Each row is a point on a landscape with many valleys, with its height.
A ball rolls from a point to whichever of its 2 nearest points has the largest drop for the distance, and stops where none of them is lower. Distance is the straight distance between rows; heights are no part of it.
J_88: [130 156 100 132 150 155 138  98  77 151 152 159 118  97 100 127 136  81
  98 146 151  81 178 162 150 161 110 117 114  99  68]  height 781
J_322: [108 156 152  73 193 151 164 137 167 107  86 161  73 169 144 119 105  59
 170  81 138 124 163  82 129 150 132 119 127 147 165]  height 591
J_627: [113 155 131 106 125 115 135  97 126  83  89  93 124 148 142 103  92 135
 150 107 114 146 178 146  86 176 143 128  94 133 110]  height 635
J_617: [144 139 147  93 110 109 140 115 157 166 159 163 173  95 176 134 109  83
 143 123  74  94 128 147 124 158 142 129  89 143  81]  height 531
J_68: [144 100 183 118  90 104 140 130 138 184 200 113 199  74 140 111 125 139
 139 191  77 127 124  94 149 110 176 123  87 139 122]  height 218
J_449: [146 136 165 103 113 130 114 213 153 150 164 191 129 130 145  54 160 153
 103 126 113 159 144  66 138 164 129  75  88 173 185]  height 594
J_722: [102 203 129 101 135 157 141 125 144 115 110 135 112 176  76  93 166 190
 121 114 152 148 123 101  89 143 155 113 142 161 158]  height 473
J_18: [170  70 111 151 134 178  76  92 141 156 106 135 126 117 147 161  89 132
 125 107  99 100 122 143 133 104 134 140 175 138 107]  height 250
J_718: [ 93 160 109 107 161 143 171 103 153 144 110 144 102 145  16 102 127 116
 124 127 193 127 128  96  93 144 108 145 178 106 125]  height 602
J_257: [ 71 154 136 124 143  75 164 170 124 101 175  99 145 132 138 124 137  95
 145 168 132 113 122 134 133  95 121 114  88 111 129]  height 510
J_62: [177 135 141 109 155 157 109 104 152 138 136 142 152 124 126  66  94 147
 125 147  58 130 178  99  99 127 116 132 111 176 125]  height 457
J_101: [134  55  99 110 124 169  74  69 109 150  98 133  78 104 131 163  99 109
  91 115 147 114 136 177 156 144 125 143 173 105  94]  height 326
J_868: [152 117 122 136 105  45 174 121  66  96 157  89 155  95 118 157 116 129
 158 155 120 116  95 177 114 141 145 115 118  67 143]  height 664
J_977: [133 124 149 119 131  76 112  76  79 139 153  97 134 113 163 149  89  54
 157 181 137 121  98 195 128 115 132 145  99 110 136]  height 362
J_236: [110 147 102  99 107 148 164 139 123  76  90  90 107 175  89  88 125 135
 131  91 124 146 125 117  97 141 122 127 164  89 134]  height 640
J_124: [139 144 103 142 128 126 104 114 112 141 159 182 149 104 108 144 175 121
 102 142 145  98 145 121 134 115 113  88 108 122 115]  height 754
J_471: [119  91 148 119  75  88 106 191 195 130 126 152 150  51 164 103 175 181
 124 131 138 183 109  90 154 128 142 118  83 131 133]  height 823
J_194: [ 81 164 124 138 121 153 115 122 106 108  92 121 109 164 101 144 190 178
 122 106 186 148 119  93 127 140 146  96 154 148 171]  height 446
J_116: [148 181 150 123 125 166 153 156 168 134 143 172 120 164 108  68 170 157
 106 109 133 141 147  92 114 150 145  90 112 192 174]  height 520
J_462: [199  84 147 178 126 116 114 167 126 117 109 103 135  69 184 175 113 161
 142 127 102 121 101 166 110 116 156 153 118 125 118]  height 770
J_926: [ 84 139 165 117 119 101 151 169 172 162 184 126 128 148 156 135 137  38
 175 143 125 110  99 131 127  94 114 128 101 129 116]  height 472
J_251: [ 92  57 102 170 106 117 152 145  91 107 104 103 140 136 100 164 108 111
 103 135 154 125 115 160 220  76 115 117 163  66 126]  height 370
J_873: [139 116 129 170  87 138 111 105  74 127 145  73 150 108 119 167 159 130
 125 128 129  94  92 156 127 155 159 132 143  95 104]  height 412
J_281: [115  96 131 142 137  81 117 102 116 104 142 118 126 124 144 174 107 138
 122 135 129  98 113 131 138  82 144 114 138 111 117]  height 277
J_133: [104  87  93 144 132 162 132 160  88 120  60 115  94 171  81 120  86 161
  85  88 154 158 127 138 151 116  77 150 201  87 149]  height 421
J_908: [110  96  99 163 127 183 113  87 132 137 140 112 105 147  83 150 133 151
  94 106 160 127 162 120 125 136 127 145 163 132 114]  height 705
J_967: [ 87 106 100 118  67  71 173 128 129  81  95 133 152 158 108 121 102  64
 143 121 100 149 102 149 183  99 126  98 127  76 137]  height 192
J_825: [106 116 136 194 119 128 122 168  56  92  91  75 137 138 138 176 121 176
 121 112 131 124 129 153 147 109 123 140 149 106 127]  height 372
J_683: [158 106 159 164 122  91  95  99  97 156 189 103 170  89 150 130 131 113
 158 180 140 121  93 182 109 131 131 136 110 124 168]  height 411
J_735: [162 136 120 138 131 151 106 138 117  82  87 110 126 125 134 153 165 220
 119 151 125 144 138 170  84 144 116 135 161 109 154]  height 798
J_784: [136 107 154 157  78  97  87 154 135 176 176 117 181  88 153 114 161 148
 123 168  70 132  90  78 144  98 143 131 112 134  98]  height 310
J_118: [100 102 155 165  97  88 128 128 132 171 156 108 167 106 153 146 148 137
 146 162 119 116  51 129 110  78 136 168 137  90 104]  height 378
J_530: [ 96 169 131 122 140 121 179 159 137  98 121 155 102 142 161  96 129  84
 158  98 159 142 103  83 123 162 139  77  82 181 174]  height 384
J_140: [139 142 160  95 163 119 164 120 165 105 108 180 113 148 162 187 109  44
 167  93 107 107 179 116 160 139 123 123  85 162 126]  height 668
J_711: [117 124 127 118 103  53 144 120  82  78 107  75 148 112 141 130  83 143
 152 138 105 141 146 166 118 155 148 115  98  89 118]  height 652
J_169: [152 188 161 134 205 131 129 159 110 151 121 178  83 149 145  64 137  99
 114  96  94  87 161  96 132 112 102 124 105 159 114]  height 809
J_67: [133  85 111 126 115  86 123  68  69 113 129  94 138 118 116 162  84  39
 137 163 118 109 127 200 188 138 116 134 140  84 144]  height 315
J_797: [ 72 170 170 114 138  88 106 166 121 108 132 122 127 113 181 105 136 110
 155 140 147 135 138  99 126 139 110 119  60 140 116]  height 549
J_605: [142 122 164 102 108  88 140 185 178 176 172 180 150 105 158  98 149 102
 142 125 129 151 117  59 147 112 149  91  66 167 148]  height 663
J_527: [ 88 175 172 118 134  80 182 134 177 135 153 146 164  95 150 117 164 116
 178 182 141 105 131 134  91 102 158 127  78 120 108]  height 548
J_66: [146 131 114 153  90 161 125 146 152 126 123 144 159 126 143 117 164 201
 124 124  99 194 127  75 109 149 132 126 107 178 148]  height 458
J_144: [110 163 139 117 139 121 126 120 174  69  96 103  92 118 134  79 135 196
 137 124 119 170 170 100  72 160 120 145 105 137 134]  height 615
J_238: [153 169 130 110 133 118 131 159 130 143 169 173 146 134 135 129 149 119
 109 113 118 112 124  80 124 118 134 105  73 135 110]  height 717
J_970: [ 66 141  95 119 121 103 167 132 118  84 115 120 129 161 144 134 105 103
 146 107 167 161 108 119 132 134 120  78 108 146 161]  height 311
J_372: [142  93 117 106 130 146  71 135 148 146 122 153 160  99 180 100 129 109
 126 134  82 147 103  69 138 104 125 119 118 179 129]  height 451
J_490: [111 163 134  99 152 112 178 180 135 141 159 167 128 141 134 143 130  36
 133 115 129  74 111 192 163 101  92 119 100 134 110]  height 522
J_274: [ 92 160  98 104 111  88 179 114 103  95 101 127 129 167 114 132 107  66
 134 117 170 150 106 186 160 101 125  85  85 126 115]  height 259
J_424: [101  70 100 165 138 181 113 125 103 128  66 130  84  85 123 176 117 147
  96 125 174 117 137 178 153 105 129 139 172 100  93]  height 366
J_148: [113 183 140  99 199 141 166 133 184 147 131 154 136 149  60  79 114 121
 135 125 159 109 143 111  80 118  92 171 171 152 137]  height 571
J_455: [154 172 118  99 173 159 154 109 168 137 157 133 130 149 106 101 104 163
 120 116  95 118 161 116  77 144 129 147 133 150 122]  height 523
J_725: [131 129 128 131  92 100 126 100 145 121 175 112 161  93 151 133 114 146
 123 128  83 114  94 152 102 177 172 120 107 144 102]  height 471
J_595: [153 117 127 159 175 184 111 111  98 161 115  99 121 110  86 146 126 206
 105 157 179 133 136 172 107 137 118 201 204  99 140]  height 814
J_393: [109  73 122 184 132 183 168 147 109 125  53  97 109 150  62 133 101 164
 110 107 157 120 167 172 136 129 112 171 220  78 138]  height 437
J_418: [163 134 166 154 119  99 112  72 134 174 183 120 134 130 123 142 102  91
 125 137 104 107 140 164 144  91 155 125  87 152  92]  height 504
J_378: [138 136  97 141 124 202 105 121 103 158 157 110 142 149  91 158 183 201
  93 128 171 145 143 116 131 151 127 145 149 129 121]  height 718
J_717: [152 130 112 121 135 164 110 112 165 172 122 190 136 144  79  68 138 134
 107 119 130 151 112  71  93 111  95 149 175 151 158]  height 580
J_541: [138 114  78 108 133 125  89 144 154 146 122 187 128 144 148 116 125 116
 139 101 108 143 121  96  91 136  80 119 139 154 141]  height 545
J_684: [182 129 146 135 153 154 106  51 137 149 162 134 114 118 127 153  92  68
 128 153  98  89 173 158 168 136 131 122 114 163 106]  height 449
J_632: [147 135 116 188 112 152 133 112  29 105 105  62 121 110  93 167 147 185
 109 140 146 114 116 170 157 160 148 145 162  92 120]  height 393
J_793: [132  93  77  87 116 137 121 120  95  90 107 101 127 144 122 147 119 100
 125 109 133 113 119 188 135 144 111 106 155  93 126]  height 621
J_754: [123 186 121  94 145 161 147 133 126 117 112 148 116 139 153 117 122  75
 120 105 113 100 143 179 129 136 108 119 106 149  97]  height 566
J_244: [141 163 108 125 152 146 141 102 118 114 110  98 118 146  63 160 150 219
 112 173 126 133 138 157 103 155 106 176 213  79 145]  height 808
J_840: [115 151 130 160 109 117 127 168 144  95 123 120 117 125 152 151 182 199
 134 126 154 182  93  85 136 132 145 101 111 177 167]  height 406
J_565: [138 130 115  79 123 124 122 108 117 124 146 146 152 129 163 155 107  61
 137 122 112  69 135 197 132 165 115 113 122 114 104]  height 589
J_863: [184  84 122 104 149 169  81  62 140 147 152 134 142 110 134 107 112 132
 112 139  78  97 149 125 131 120 147 101 138 143 128]  height 355
J_161: [109 179  85 100 181 204 136  95 109 160 130 148  92 124  82 106 139 108
  95 144 164 108 165 159 117 148 107 140 136 101  82]  height 795
J_206: [128 122 128 113 128 186 102  62 150 150 118 129 100 179  88 143 118  87
 117  92 153 115 174  98 135 131 145 149 133 137 116]  height 686
J_337: [134 144 147 108 166 176 122  97 154 126 111 153  96 172 123 107 124 106
 151  97 165 128 156  43 119 122 152 115 118 159 170]  height 646
J_676: [144  96 137 166 133 101 107 152 137  95 134 124 113 140 161 159 134 161
 130 118 150 140 107 109 126  83 141 107 110 157 158]  height 350
J_188: [ 93 175 154 125 157 105 180 147 123 130 116 176  81 140 165 126 116  35
 146  97 149 107  87 111 164 139 130  93 100 165 144]  height 465
J_52: [186 100 140 160 114 144  68 149 101 161 130  98 149 107 170 147 128 189
 103 134 100 142  95 159 127 103 141 145 128 160 138]  height 753
J_345: [100  78 109 174 132 103 112 131  80 105 123  72 119 135 147 155  88 105
 114 136 119 115 118 150 177  79 100 129 145 106 115]  height 334
J_770: [144 148 105 125  84 163 104  93 105 128 134 101 166 114 135 130 170 152
 114 119 102 119 104 134 104 152 171 131 126 133 105]  height 436
J_897: [144 138 112 127 163 162 102  75 133 164 119 139 151 142  71 106 119 159
 113 157 179 149 157 157  67 131  99 177 157 122 144]  height 824
J_454: [112 128  99  88 149 147 170 123 136 114  87 137  74 189  65 108 128  94
 137  87 167 120 133  76 106 146 111 121 190  92 149]  height 623
J_513: [154 109 125 149 112 101 125 168 128  82 115  92 134  71 172 148 146 203
 136 145 112 140 120 158 101 155 135 134 120 111 126]  height 785
J_291: [161 112 150 142  89  98 109 194 159 126 127 122 154  45 173 138 174 239
 122 166 112 168 124 113 145 152 140 160 106 136 107]  height 803
J_84: [ 99 108 115 103  95 114 111 148 108  74  85 100 111 153 140 130 122 151
 112  70 122 133 104 137 106 133 142 113 148 104 119]  height 636
J_458: [174 170 176 115 164 135 152 196 137 169 158 170 128 128 152  81 130 108
 105 103  85 108 150  83 161  93 145 108  65 173  95]  height 763
J_760: [189 148  99 140 116 128 101 138  97 150 177 119 147 134 128 183 166 206
  88 153 122 147 104 134 148 120 131 136 129 135 130]  height 735
J_469: [114  74 138 119  76  58 160 121 113 125 120 110 152 151 118 157  80  53
 168 163 107 141 104 191 174  80 110 150 144  58 140]  height 261
J_974: [108  72 140 132 108  95  75 148 188 136 147 126 142  98 191 122 105 110
 166 119  87 148 121  84 144 122 111 131 109 169 116]  height 353
J_882: [129 179 149 116 166 121 108 164 144 113 119 168  58 150 145  46 127 103
 120 110 102 120 142  93  87 159 100 119 121 153 168]  height 842
J_89: [ 80  64  90 154 109 139 117 126  99 103  99 124  75 167  83 134  93 108
  84  97 162 150 160 142 188 110 108 111 172  84 138]  height 399
J_261: [154 152 120 129 137 176 128 116 162 157 112 161 172 147  81 111 182 191
 124 161 119 170 117  70  97 128 110 195 190 134 159]  height 532
J_33: [147 128 116 149 111 171 142 149 169 137  97 114 145 130 113 126 163 210
 130 118  95 189  98  75  87 149 134 188 178 143 137]  height 498
J_110: [154  62 138 175 115  83  85 120 163 148 154 114 133 114 168 173 110  79
 177 144  77 110 113 107 140  74 112 151 132 139 108]  height 243
J_555: [ 79 148 143  97 145 116 113 142 156  94  90 134  91 106 183  93 122 161
 143 124 173 175 152  76 112 176 139 108  88 152 144]  height 588
J_61: [159  94 115 129 139 156 130  97  66 116  95  84 108 137  74 123 106 151
 111 118 155 108 183 170 111 146 124 145 185  52 132]  height 452
J_292: [ 70 133 132 135  97 111 125 109 131 173 180 128 151 139 112 156 148  88
 134 151 162 114  73 130 125  81 129 124 119 116 100]  height 423
J_69: [143 106 152 121 106  55 145 152 179 181 202 105 138  61 155 113 112 126
 161 165  98 134 132 114 120 117 154 158  77 117  93]  height 303
J_25: [ 95 148 124  92 153 143 171 111 125  84  88 170  70 167 109 120 113  52
 143  90 165 102 136 129 179 133 138  80 133 135 147]  height 535

Two balls start at each pair of points below. Name the first point that both come to, or write -.
J_605 and J_725 => J_281
J_25 and J_718 => -
J_393 and J_236 => -

Where does a ball stop that starts at each point below?
J_471 => J_281
J_61 => J_281
J_84 => J_281
J_454 => J_18
J_595 => J_967
J_291 => J_967
